A landscape with many valleys, sampled at points; each row gives a point and its height.
A ball rolls from a point to the lowest of its 2 nearest points, and stops where none of them is lower. Distance is the straight distance between rows; heights are no part of it.
nalo: [ 97 117  75 101 109  96  94  90 113  95  87  94 122  83 102  75  79  97
  85  72 107  91  69  81  87  72 105 115  86  96 118 110  90 111 126 111
 122  88 111  91  90  82 114 101  95 134 121 109 112  98 102 107  96 103
 108  99 106  81  99  83  98  77]  height 4.86
nebo: [102  99 136 131  85  92 100 110  88  98 114  84  95 117  94  83 118 134
  96  89 111 124  92  94 107 101 122 131 104 104  91 105 119  84  92  91
 102 111 104  94 104 116  79  93 126 104 115  94 113  63  90 134  88  90
 130  85  82 102 103  93 104  96]  height 7.56
mor: [120 112  80 123  89  93 108  89  60  99 112 106 107 119 111 111 115  97
  87 114 101 125  92 100  74 113  94 123 104 101  85  92 103  83  80  96
  87 127  94 110  99  89 104 107 115 100 107  88 113  93  90 100  87  96
  83 115  93 125 100  99  91 109]  height 0.83
pumu: [ 96 106 122  95  94 132  96  93 102 104  97 114  96  96 119 108 101  65
 109 133  86  89 113  78 111  99 122  75 105 132 116  85 114 124  93  87
 111 112 107  92  94  90 112  92 101  91  88 110 124 111  93  98  77 108
  89  78 106 112  98  98 131 132]  height 5.55
roba: [ 96  89 104 134 109 127  77 125 115  97  89  87 113  85 115  86 114 113
 114  94 122  70  96  86 143 100 113 113  89  99 104 115  79  83 109  99
 104 104  90  76 100  96  93  81 115  83  99  95 103  87 116 112  91 109
 148  76 102  71  98  89 111  88]  height 2.79
lut: [ 88  89 122  94 112  84 114 116  99  93  99 101  99 109  59  96 121 125
 109  92 110 116 101 116 111 111  94  84  83  95  87 106 121  77  72  79
  78 101  92  96 123 108  97 106 109 111 103 112 107  94 123 101  95  98
 104 113  93  90  88 109 105 102]  height 5.99
tetu: [ 97  95 119 120  85 111  98 107  98  94 100  98 104 111 107  84 107 133
  97 117  90 111 105  69 109 107 105 120  88 107  91  88 110 102  88 102
  98 115 104  86  83 118  93  79 115  93 114  83 122  79  93 132  59  69
 149  69  93 103 103  96 107 113]  height 7.86
Kove: [127 100 107 136 107 124  77 106  93 106 102  94 112  92  93 101 117  86
 121  84  98 100 105  83 138 102 134 102  94  95  89  70  95  80  72 112
 115 138 123 106  90  79 118  97 105 102  97  99 102  57 121  99 102 100
 104  65  93  78 104 100 142 101]  height 4.08
detuk: [ 88  92  84 102  86 100  76 100  93 113 101 123 114  97 124  92  78 104
 100 119 106  87 109  65  99 106  87 114  77 112 111 113  79 119 107 101
 107  90 114  71  95 100 122  83 111 103 105 105  85 108 101 132  79  99
 110 104 110  97  89  95  91  73]  height 3.17
sabe: [ 94  94 119 100  74 104 103 107  69  91  98 112  95 121  81  91 111 133
  96 107  92 115  83  75  94 106 118 137  90  91 101 110  90  91  88  90
  88 103  92  90 106 114  81 102 122 115 113  98 101  76 112 116  93 101
 111 107  97  93  94  94  99  97]  height 7.18
negu: [126 123  99 104  95  83  71  73  88  96  99  97  92  98 103  99 109  77
  71  62 115  80  90 139  98  92 101  69 138  95 129  92 119 101  93 100
  96 107  80 147 110  98 107 106  94  86  65  93  94 115 102  99 119  88
  75  83 126 101  88 113  88  93]  height 4.59
zuku: [ 99  80 114  85  80  99  94 100  86  90 101 107  75 122  91  92 122 104
 100 113  81 101  72  77  98 100 107 130  86  87  98 100 102  82  83  90
 100 104  97 101 128  99  74  98 125 132 118 100  98  98  92  96 103  97
  82 110 109 108 102  79  93 120]  height 6.80
rerug: [109 101  64  98 131 110  97 114 140  96  83  79 107  57 100  86 106 100
 111  89 110  76  93  98 133  86  97  96  92  87 110 120  72 103 111 109
 107 104  83  95  91  76 104 106 110 118 110 112  99 103 125  73 113 114
 104  85  95  65 115 102 108  91]  height 6.18
Fotu: [129  86  86 112 106  97  93 110 108 106 110  92 104  91 116  91 110  70
 118 120 105  81  98  82 104  95 102  91 103 106  87  79  98 102  86 102
 109 120 115 117  96  64 108  94 100 105 110 108  94 109  94  73 101  89
  70  82  99 113 124  82 117 133]  height 8.51
nizas: [ 74  93 100  81 113  98 128 105 108 120  97 116 110  95 100 128  78  96
 108 121 115 109 113 102  69 111  62  61  96 105  92 106 105 123 105  99
  98  69  91  85 102 124 106 123  72  86  98  92  94 134  99  93  94 109
 106 108  87 112  90  97  93 114]  height 3.81
Fak: [ 95  85 125  99  77 112  88 107 101 105 103 113  95 118 107  92 115  91
 112 139  96  96  95  78 111 118 111 110  73 108 100  94 118  89  70  75
 103 105 104  79 123  94  88  84 119 114 100 103 112 114  95 113  86 104
  89  97 112 102  85  88 113 113]  height 6.37
dunu: [ 95  80 105  90  95  77  92  98  90 100 109 122  84 113  83 101 116  97
 100  92 100  84  98 106 114 105  84  80  96  85  96 101 106  82  86  97
  75 110  97 101 124 109  89 109 101  96  98  96  85 106 117 103 121  93
  91 121 118  95  79 106  77  93]  height 6.44
bemep: [109 109  96 121 109 100  97  88 118  91  92  83 121  81 105  71  82 104
  62  51 112  91  59  98  92  75 100 102  92 103 120 111 103 100 143 103
 129  96 106 103  98  87 114  82 109 122 131  88 123  97 104 128  95  84
 141  76 104  84  89  87  79  89]  height 4.36
lutam: [ 91  96  96 101  93  69  99  71  99 103 107 132  89 113 121 113  79  98
  96  98  95 111 126 108  91  95  79  68 104 117  95  97 112 116 115 115
  96  89  94 109  95 113 124 103  65  85 110 116  76  92 100 119 100 105
 101 128  91 111  85 112  92  94]  height 3.79
fiduz: [ 83 110  83 102  96 122 106 100 102  99  85  97 111  77  88  97  97  88
 109  74  98 100  92  92  80  77 110 114  94  94 110 109  80 122 106 108
 110  90  97  82  82  87 109 112  98 122 117  99 110  97 110 108 104 110
 113 108 100  85 104 119 106  72]  height 5.28
san: [108  78  68 114 107 128 100 109 125  85  90  87 102  76  99  86 104 106
 103  79 103  75  93  93 129  73 110 107  95  85  91 112  74  92 122 127
 133 108 100 116  94  57 100  94 107 106 125 120  90  82 115  85 111 117
 121  98  93  68 122 101 103  99]  height 5.86
raviz: [122  92 104 113 121 101  79 116 133 109  97  88 127  79 122  72 107  85
 111 123 106  77  94  84 123  95 114  96  90 110 104  78  88  81 107 104
 113 102 118  94 100  71 114  72 105 101  96 112 108 106  84  87  90 102
  97  80  99  88 124  69 125 119]  height 8.57
buti: [ 77 105 105 108 103 103 121 120 107 113  88  92 125  81  85  90 100 117
  94  94 136 113  98  97  87  94  95 105  80  91  84 127  99  81  98  79
 106  70 107  69 111  94 112 109 106 101  99 100 112 100 104 116  97 131
 113 110  88  87  98 103 105  83]  height 5.20
res: [ 89  94  60  75 126 110  96 117 134  96  85  95 114  65 105  84  86 116
 116 122 106  84 110  92 110 106  82  99  87  89 111 116  77 115 108 100
  90  91  88  83  98  77 105 100 111 109  92 108  82 118 110  70 111 101
  85 105  95  83 116 103 102  96]  height 6.30
zud: [ 82 104  87  84  99 107  99  98  87 101  85 128 119 111 101  96  79 117
  96 138  95 111 106  69 101 108  93 125  86 114 102 119  77  95 106 105
  91  85 102  68  94 116 106  88 100  90  98  92 102  97 101  99  84 105
 117 112 104  96 111  99  99  89]  height 3.88
fude: [121 112 109 123 110 109 103 137 124  94  91  59 112  63  75  89 119 112
 102  79 136  89  95 105 152  98 126 136 100  97 125 133  80  95 121  95
 103  94  89  94  78 101  94 100 135 113 107 118 107  83 115  97 108 127
 129  73  92  73  90 106 113  87]  height 2.77
zup: [ 94 107  81  86  80 101  96  90  73 101 101 117  89 118 110 117  92  91
  95  95  98 102  80 108  79 117  97 101 118 106 103 116  91 101  96 106
  83  90  87 103 102 118  90 124  99  84  81  84  90 116  93  91 113 119
  81 113 105 120  88  98  83  89]  height 3.19
tur: [ 86  96  80 102 104  86 118  82 109  99  91 127  97 104 120 116  69 133
 113 109  88 111 134  91  85 100  68  86  80 112  97 100  72 109 127 126
  97  84  95  94  89 112 121 107  64  75 109 106  71  81 114 120  84 100
 121 139  81  90  99 121  90  80]  height 4.41
niro: [ 97 120  87 116  93 100  97  99  85  85  98  88 101  87  73 103 109 100
 103  38  95 106  89 112  94  83 132 126 107  89 112  97  90 115 113 112
 115  96 100  93  73  99 103 114  94 115 118 109 112  73 109 123 124  98
 113 110 103  82 103 118 113  64]  height 5.68
suvum: [116 108 114 104  85  76  85 110  89  94 121 104  93 106  97  79 106 107
  71  72 100  90 103 104 116  97 115 124 116  96 125  97 108 115  88  92
  99 110 117  97  95  96 110  97 128 122 101 118  92  84  90 118  91  86
  71  83 112 106  92  99 100  84]  height 7.44
dazo: [118 116  92 113  93 104 113  84  79  97  89  94 127 111 105 104 108 105
  91 113 100 124  73  93  78 118 101 130  96 125 103  95  95  88  91  97
  91 103  98  94 104 105  93  94 127 110  94  74 132 103  92 108  79  97
 116 102 102 129 113  95  96 110]  height 1.82
nitu: [ 96 104 118  98  92 122  85  93 105 100  99 106  89  85 102  91 104  92
 112 119  71  97 125  74 128  86 117  95 106 114 109  77 101 119  93  95
 106 125 123  98  88  78 106  84  92  92  91 107 107  76 106 103  83 101
  96  73  98  97 107 106 133 112]  height 5.14
Penov: [ 98 116 103  87  90  91  74  95  68  95 115  99  73 108  91 109  99  89
  79  64  98  99  85 135 106 111 107  86 129  86 115 105 113  91 103  87
  70 119  83 133 113 110  98 122 104  81  61 104  70  97 106  95 111  90
  72 104 115  99  75 111  73  89]  height 4.03
turog: [113 113 113 106 103 104 107 128 112  81 107  74 112  72  70  92 100 125
 117 110 108 104 102 102 131 111 123 136 106  99  99 115  88  98 105  93
  86  97  97  89  76 111  84 102 119 107  83 118 124  84 108  91  91 127
 121  88  86  88 110 102 121 105]  height 3.46
Dun: [100 110 132 110  99 101 115 100 109 116 117 100 113 117 114 111  91  83
  77 111 104  95 100 110 112 121 126  70 100 104 107  87 119 113  87  86
  90  79 118  72  94 113  95  98  95 104  72 109 138 124  69 114  79 134
  74  78 114 101  88  98 120 106]  height 4.55
zes: [ 95 110  88  99 106  91 101 101 109  91 102  99 106 106 104  99  87 117
  92  95  98 118 123 112 119 103 120 105 117 107  84 114  98  91 109 100
  98 109 108  91 101  84  95 100 103  96  79 129  90  72  94  93 110 135
  75 120  80  90 114 112 114  88]  height 6.42
fami: [107 100 112  98 111  76 114  71  99  96 103 103  79 121  98 117 105  88
 112  99  92 116 117  95  82  92  96  98 109 116  82  71 114  97  97  97
  95 116 114 135 105 108 103  92  73  74 113  70 108  83 100 115  99  68
 120 106 110 128 101 119  85 114]  height 6.19
Dof: [ 76  90  85  74  95 102 100  96 115 119 105 105  79  96 105 131  77  62
 132 132  85 103 138 105  75 110  84  84 107 125  97 106  99 114 114 109
 107  95  81  99 103 121  90 106  58  72  79  87  61 114  87  63 137 112
  81 119  80 122  79 107  91 106]  height 7.55
Bib: [116 102  59  97  81  92  92  88  61  96 124 120  93 123 130 117  96 100
 102 139  87 108 105  84  84 122  91 126  97  92  82  92  83  84  82 115
  81 124  90  94  97  99 102 106 100 100 115  87  91  98 100  99  78  93
  78 125 101 123  98  94  89 106]  height 1.80
vug: [ 80  77 103  87 116  96 126  87 119 110 102  94  63 111  86 140  92  71
 138 117  97  80 127  95  82  87  86  70 111 106  83  89  95 100 120 106
 111  97  95 120 109 117  74 102  45  65  98  92  95 109  97  83 119  89
 118 110 111 123 108 113  87 128]  height 6.89
gupi: [ 90  89  93  59 113 105 107 111 118 108 118  89  98  82 112 117  79  98
 129 151  76  98 122 104 127 120 100  76 102  96  86  74 114  96  88  99
  84 110 109  83  97 102  85  86  84  82  79 111  99 113  89  58 105 106
  66 104  93  98 110  93 112 131]  height 5.72
lufev: [ 97 117 127 104  98  84 129  79  80 111 107 121  95 137  73 104 103 135
  96  95  85 149 102 118  62 116  96 102  91  97  85 112 108  92  91  89
  72  89  92  95  95 152 105 133  93 107 103  88  91 101  99 129  92  77
 106 137  96 106  88 123  82  82]  height 2.94
Taz: [ 89  84 122 100  89 109  88 116 120  95 104 105  92 111 114  68 100 120
  99 129  81  87 112  68 123 100  92 122  84 105 105  90 106 117  94 107
  97 105 114  87  89 104  94  60 101 101 126  99  95  94  92 122  69  80
 134  82 103  94 105  81 101  99]  height 8.10
Fomir: [ 78 110  94  82  82 122  82  90  79 102 112 106  72 100 104 123  97  83
 107  81  86  83  87 108 106 101 120  98 133  92 120 121  91 116 108 109
  85  91  65 110  86 117  86 111  84  75  75 101  90 119 114  88 112 125
  94  97 114  91  96 109  97  88]  height 3.89
gepe: [ 88 103 108 104 111 111  92 117 113 104  75  86 127  91 111  68 105 100
  82 111 105  89  79  89  92  92  84 125  83 103 107 109  89  89 120 101
 104  83 107  91 101 100  93  77 120  98 108  68 115 125  83 110  93  92
 155  93  98 102 113  79  76  87]  height 3.30
divo: [107  87  85 105 107 111 111 118 105 105  91  78  97  79  88 103 118  81
 112  95 118  90  97  92  84  81  89 107 100  99  93  95  95  95  91  98
 116 110 105 121 101  69 102 110 111  97 123  89  96 110 103  74 117  88
 103  80  94 119 126 100  96 119]  height 8.29
Gotut: [107 115  94 106 109 100  96  93  98 103 113 121 105 125 123 105  93  91
  87 118  92 118 115 106 118 102 122  87 111 115  83 101 121  99  95  94
 102 122 101  93 105  84  95  86  99  95  82 118 109  96  83  89  97 131
  69 109  86  96  98  98 116 109]  height 6.05
bizit: [111 120 107  86 116  62 119  66  77  85 104 119  75 132  96 109  94  96
  94  74  87 123 113 140  60 119  85  64 118 116  97 108 115  90 100 107
  86  90  61 138 100 132 111 120  80  96 108  91  75 104 100 110 107  59
 102 149  98 122  82  94  93 101]  height 2.99
bas: [ 83  88 103  90  88  94 125  97  83 111  93 128 105 104  86 115  92 115
 106 141 100 128 116  97  50 107  67  95  79 102  91 112  94 110  90  90
  90  78  82  91 102 133 111 119  81  90 105  88  77 124 114  85 103  97
  98 127  81 112  71 116  87  91]  height 4.35
deno: [ 90  83  72  93  82 104  77  97  98 108 106 121  90  98 128 105  77  90
  89 111  95  72 105  91  89  81  79 109 103  95 104 115  71 125 129 127
 118  89 115  94  95 105 112  99  88  84 113 108  68 121  96 111 106 103
 104 115 116 101  97  92  74  82]  height 2.28
vumik: [112 105 105 104  95  95 124  91  89  79 105  94  77 110  72 113 123  93
 104  79  83 119  89 112 102  89 119 109 110  85  85  89 114  92  92  97
 102 108  98 129  99  83  90 117  99 129 125 106 115  81 106  92 118 108
  88 110 101 107 110 109 117 117]  height 4.62
dosil: [ 76  90 100 100 107 125 108 112 117 124  84  90 129  71 110 108 105  88
 110 125 119  85  90  88 102  95  89  88  76  93  89 113  92  91 105  92
 113  81 107  61 117  90 103  99 105  82  91  90 124 121  97 100  93 121
 110  98 101  90 109  93 102 103]  height 4.74
vuso: [102 104 125  83  98  85 122  71  79 100  93 122  84 138  87 110  96 119
  87  92  85 134  96 130  48 129  68  77 106 111  99 114  93  97  94 103
  68  85  82 121  88 157 100 147  79 101  88  74  78 116  93 109 102  74
  97 130 105 129  79 112  64  97]  height 2.01
vis: [ 96  98 103 107 115 101 112 105 117 108 118  94 111  80  96 104  93  78
 110  86 108 101 107 119  97 100  93  54 115  88  90  88 114 112  72  95
  86  89  96  99  89 100 101 114  77 109  87 108 113 114 101  89  96 120
  86  84  89  92 102 109 128 103]  height 3.61
gobig: [ 86  92  75  69 110 115 105 106 128 101 100  93 105  70 106 107  72 108
 143 140  82  88 120  88 106 106  85  92  96  95  95  90  78 116  91 105
  93 107  97  89  88  96  93  95  98  92  88 104  83 114 109  56 102  99
  77  97  89  97 118 109 109 115]  height 6.03
Viro: [115 109 118 104  89  95  64  95  70 102 104  89  85 117  95  97 124  90
  80  78 112  96  75 120 118 115 103 101 106 102 118  96 115  84  91  76
  81 129 108 109 125 101  97 105 133  94  62  86  93  99 101 107 103  91
  83  91 122 110  82 107  68  87]  height 4.65
sobe: [ 94  87 109  90  77 123  95 101  89 117 108 116  78 117 114 117 105  82
  99 130  91  81  94  86 107 108 110  87 100 114 122 106 110 110  94  99
  97  97  96  90 114  97 108  93 105  82  89 110 108 122  90 106  92 112
  83  88 112 119  99  91 102 113]  height 5.94
mav: [ 68  84 103  77 114 121 125  93 116 115  82 109 115  83 111 129  84  95
 109 137 112  92 103  86  96  95  84  59  85 105  88  94  99 100 114 100
 119  71 104  68 114 111  97  99  72  71 102  99 117 118  95  97  83 115
 115  97  90  96  98  90 102 119]  height 4.30
rupep: [ 95  91 111  83 123 109 118 121 108 113 140  96  97  99 111 122  87  91
 107 132  87 110 119 137 134 129 117  65 120  80  86  79 133  93  83  94
  65 106  95  89 103 114  82  96  75  88  63 113 109 113  81  69  86 119
  70  99  92  94  93 100 110 131]  height 5.38
Rova: [ 88 103 121  86 113 107 114 112 104 114 120 105 111 100 114 115  86 104
  98 144  99 115 124 119 117 124 106  70  98  92  80  90 133 114  76  86
  88  80 112  72 100 123  93  95  77  82  68 121 123 119  78  93  71 122
  82  97  98  91  90 110 117 106]  height 5.01
Ser: [ 92  89 112 105 105  99 128  87 100 104  97  91  76 115  90 127 109  75
 123 105 109 104 111 105  74  87 101  71 116 106  77  82 118  97  95  83
 104 105 110 126 106  95  92  95  77  85 108  84 108  99  95  93 112  93
 105 102  99 125 111 107  99 125]  height 6.54
luf: [ 91 107 113 111 111  88 116  92 106 105 112 107 109 103 100 110  83 103
  96  77 108 116 110 114  82 102  96  63 109 100  89 103 120 115  98  86
  90  81  96  96  86 106 113 113  76 100  98 114 107 102 104 123  93 115
  96 112  88  95  95 113 113  84]  height 3.09
lebe: [ 86  81 115 101 109  90 121 105 110 105  82 103 122  99  79  93 115 122
 103 101 121 108  93 104  91  95  81  89  78  92  80 101 114  78  85  87
  98  81 100  92 119 105 100  96  94  99 116  94 125 104 112 114  92  99
 135 105  90  91 101  95  99  95]  height 5.61
Kosaz: [118  99  88 134  99 116  78 107  90 105  96  85 122  91  98  93 110 112
 125  90 119 100  99  83 128 111 121 120  92 107  99  93  84  78  92 109
 112 121 104  79  91  94 110  92 111  91  97  93 113  65 117 115  94  97
 123  71  84  79  94  96 132  83]  height 3.49
dolo: [ 99  99 120 110  99 108  78 130 122  94 108  91 119 104 131  50 100 111
 112 121  97  85  98  69 128 101 110 124  79 102 103  91 101  94  99 102
 105  95 106  86  94  92  97  60 110 126 105 114  98  98  82 104  77  98
 116  77  91  89 118  61 124 101]  height 8.34
vip: [ 92  63  65 101 103 125 103 110 124  93  89  98  87  90 107  95  98 123
 122 114  90  78 116  79 112  82  81 103  86  81  89  92  67  92 104 121
 119 116 104 115 100  75  94  88  95  90 120  98  71  76 124  84 108  90
 115 119  99  85 125 112  98  98]  height 5.41
tuvo: [116 114  87  78  78  90  83 116  84  80  96  86  80  99  90  94 105  99
  81  86  97  87  71 113  91  94 102 125 112  82 111 106 103 107 102 110
  99 108  95 123 101  85 100 121 128 123 102 116  77 120  91  69 117  90
  53  96 112 121 114  85  97 108]  height 8.26
pura: [100 106  92 124 113 105 121 101 108  97  76  81 137  95  99  80  90 110
  65  80 118 101  73  99  79  88  93 114  89 111 107 124  93  97 133 104
 111  90  94  98  95  96 106  87 114 102 124  62 123 108  99 132  87  87
 159  88  95  94 101  92  68  81]  height 3.87
namu: [117 115 116 108  94 108  95 100  95  89 103 100 103 110 110  92 110  89
 104 128  79 124 112  91 123 101 127 112  98 113  84  95 128 103  88  87
 110 137 118  96 107  75  98  80 109 105 101 113 117  74  93  90  88 110
  77  97  75  97 105 100 134 120]  height 5.64
pupi: [118 104 117  99  94  80  92  64  84  96 101 107  81 120 106 107 104  92
  79  76 102 103  92 107  87  87  90  84 119 117 113  86 125 109 101 101
 113 101 115 135 115  97  99  84 102  93  98  80 111  96  99 122 108  78
 110  83 125 125 103 106  79 109]  height 5.73
datab: [110 129 110  94 116  62 108  69  74  81  92 112  93 136  89 101 104  99
  83  55  90 122 103 134  72 105  97  91 101 101  91 100 117  81 102 103
  94 103  88 117 107 118 109 115  99 103 113  91  98  89  95 134 117  57
  92 150 107 106  85 106  84  76]  height 3.76
par: [137 104 104 120  90  75  74 117 101  92 106  88  97  96  97  80 122 111
  74  53 106  92  80 114 125  88 113 129  99  89 123  85 108  96  98 111
 133  99 112 118 103  76 117  98 118 146 128 121  97  91  91 107 111  92
  76  70 106  92 101  73 115  98]  height 7.76
Daf: [114 108 110  99  95 105 120 108  99  82 112  92 104  90  80 113 107  98
 104 102  83 114  90 106 116 111 124 117 115  90  76 105 105  89  92  94
  84 107  96 108  92 101  80 116 105 112  88 112 131  88 100  80 103 139
 100 110  89 111 115  96 119 122]  height 4.07
Feguv: [108 112 104 112 112  87 118  83  85  80 107  99  86 124  88 116 116  80
  98  71  87 126 103 127  78 105 118  94 104  84  77  93 134  92  83  93
  97 116  87 125 101  98  96 108 101 116 123  96  96  90  97 101 109  83
  73 136  88 107  90 116 101  96]  height 4.46
Vuzi: [ 95  91 100  73 100  67  85 104  99  88 114 111  85 100  76  92  99 113
 118 102  83 101 124  91 138 113  86  98  94  84 103  86 107  90  91  96
  63 135 100  99 113 100 107  90  94 103  98 116  70  78 123  95 108  82
  79 116 113  83  82 109  85  92]  height 6.81
gonas: [ 75  89  85  82 100  95 101 105 113 113  91  91  68  87  98 108  89  67
 109  94  99  92 131 104  72  74  79  85 119 102 111 107  96 117 137 104
 121  90  92 113 111  98  97 109  70  81 101 105  60 114  90  73 139  94
  87 100  87 119 104 116  87 109]  height 7.85
nir: [ 87 105  96  93 121 106 103 117 121  94  77  91 125  91 104  65  84 123
  83 121 112 100  91  88 111 103 103 127  82 109 110 129  85 113 121  98
  92  83 101  68  91 112  98  74 120  98  98 101 114 108  90 106  79  97
 138  94 108  79 102  94  97  87]  height 3.90
div: [109  99 111  98 101  67  91  96  90  82 127 103  85 102  85  91 108 108
 101  83  87 100 116 100 122 107 109 103 109  89 113  82 118 118  84  95
  80 125  97 111  97  96 101  95  96 118 112 117  95  68 107 108  95  84
  79  92 103  89  87 107 104  97]  height 7.14
mepe: [106 111 112 117 115 106 113  95 119 116 112  96 120  83 121 112  90  73
  92  88 105  75  78 108 106 100 116  56 112  90 105  89  94 110 100 102
 100  76 119  85  84  98 102 108  89 106  90 105 136 123  86  94  89 130
  97  62 109  98 108  85 109 119]  height 4.09
fep: [ 86  76  95  81 114  91 127  99 113 114  99 113  88 115  97 146  80  83
 141 130 104 110 149 105  64 106  63  79  93 129  87 100  87  99 122 110
 109  85  80 116 105 139  82 108  45  73  93  92  74 103  99  64 110  92
 114 113  78 131  92 101  91 132]  height 7.23
tavin: [112 110 110 101 106 101 100  97 107 104  74  86 134 107 107  89 112 101
  91 111 122 107  67 108  93 117  84 105  90 122 108  82 100  77  99 100
  95  87 108  89 110 106  84  83 125 107  92  69 134 115  77 105  79 100
 139  90 112 118 114  80  85 118]  height 2.58
sezo: [ 86  86  54 109 110 121 100  93 116  98  83 117 107  93 120 104  81 142
 107 115  85  89 120  90 102  97  83  98  77  96  92  95  49  96 120 127
 114  98 105  97  99  85 111  85  88  81 107  86  74  69 128 108  99  93
 126 129  81  77 107 128  86  67]  height 4.95
pep: [134 112  89  98  88  81  86 109  97  83  86  83 101  94  98  74 106 111
  71  74 110  75  69 117  96  86  92 118 110  94 115 108  98  97 104 116
 124  90  99 127 103  76 103 113 131 133 109 114 112 116  92  85 116  88
  86  94 116  99 113  71 102 107]  height 8.03
siv: [106  92  87  74  87  83  82 102  85  92 114  91  66 102 102 100  96  78
  94  96  88  84 105 101  93  88  92 109 127  82 107  90 112 116 100 109
 103 113 103 138 104  92  92 103 100  97  95 112  72 115  94  71 124  74
  58  90 120 112 106  92  82 123]  height 8.48
kat: [ 83 100  77  82  73 102  81  89  76 107  97 105  83 105 116 102  86  95
  72  71 111  72  81 113  71  75  87 103 116  82 107 117  91 118 121 119
 129  67 105 109 109 105 102 114 105  95 101 114  81 136  94 106 118  98
  77 112 133  99  94  82  79  85]  height 1.18
bofos: [118 124  99 110  81  92  85  78  80  91  97 100 103 119  87 107 116 100
  87  50  99 119  71 116  80  91 118 126 110  93 106  88 101 102  87  93
 119  93 106 100  98  97  98 111 115 134 108  86 119  85 104 127 116  94
  91 114 111  91  93  99 101  70]  height 6.14
Zona: [112 107 105 141 114 130  87 123 121 105  82  74 122  67  95  80 112  95
 101  73 121  85  85  91 138  95 125 121  94 104 120 128  78 105 122 103
 122  96  84  85  84  97 105  85 119 111 119  94 122  83 118 118 100 110
 149  69  95  63  86  98 109  76]  height 2.07
bezib: [ 88  91 108  96  85  82 111  97  82 113  96 115  96 105  77  96 111 123
  96 106  97 122 112 100  60  98  74 114  79  89  88 103 105 104  90  93
  83 101 102 103 104 121 110 118 104 103 122  85  78 105  98 117 110  76
 102 124  93 107  83 120  77  80]  height 3.72
zila: [123 105 124 118 107 114  82  99 104 103 116  98 104  88  90 100 124  71
 114  93  86  80  97  91 128  92 133 100 112  98 121  68  93 100  84  97
 103 120 114 108  81  89 112  91 103 115  95 110 111  93 108  91  95 102
  95  50 120  91  98 117 128 113]  height 4.64
lalo: [135 100 124 108  95  94  87  71  96 107  94  92  96 119 110  97 118 113
  73  76 114  90  77 121 111 108  90  85 102 113 134  86 123  84  91  88
  97 105 111 116 118  98  84  87 132 103  64  72 108 107  96 115  99  90
  91  69 134 120 112  91  81 118]  height 5.21
nebag: [ 93 100  93  82  75  98  91  93  68 108  89 107  86 124  91 102 105  96
  60  78 102  93  71 119  66  90  95 122 111  84  95 120  90  83 105 106
 108  85 107 111 119 106  93 125 108 100  87  96  85 122  92 104 139  99
  72 131 123 114  96  91  81  80]  height 2.27
pez: [ 90 112  93  83 113 115 107 119 115  92 115  79 112  80  86 102  76 113
 115 115  91 136 129 114 120 116 105  98 111  92  86 108 107 108  92  88
  78 105  97  97  92  98 100 104  90  92  57 121  93  96 108  66 100 129
  75 107  70  94 114 122 124  94]  height 6.76
dif: [ 84  92  75 103 105 109 105 105 115 105  95  90  96  69 118 103  96  81
 104  84 117  91 113  90  68  72  79  84 108 105 103 112  90 128 124 103
 126  93  96 116  96  72 119 114 102  85 117 103  66 111 100  83 117  99
  88  88  80 113 108 109  87 105]  height 8.06

For each start below, name the point where the ball stops.
Fotu -> Penov
tuvo -> nizas
gobig -> luf
rerug -> luf

Call two points neighbours if one is among the 2 nearest of the other. Go from one point of each pair to the other, from neighbour to neighbour, staying as low as possible. Name the highest point that can't be avoided.
Zona / nizas -> vumik
nizas / vuso -> bas
kat / mor -> zup
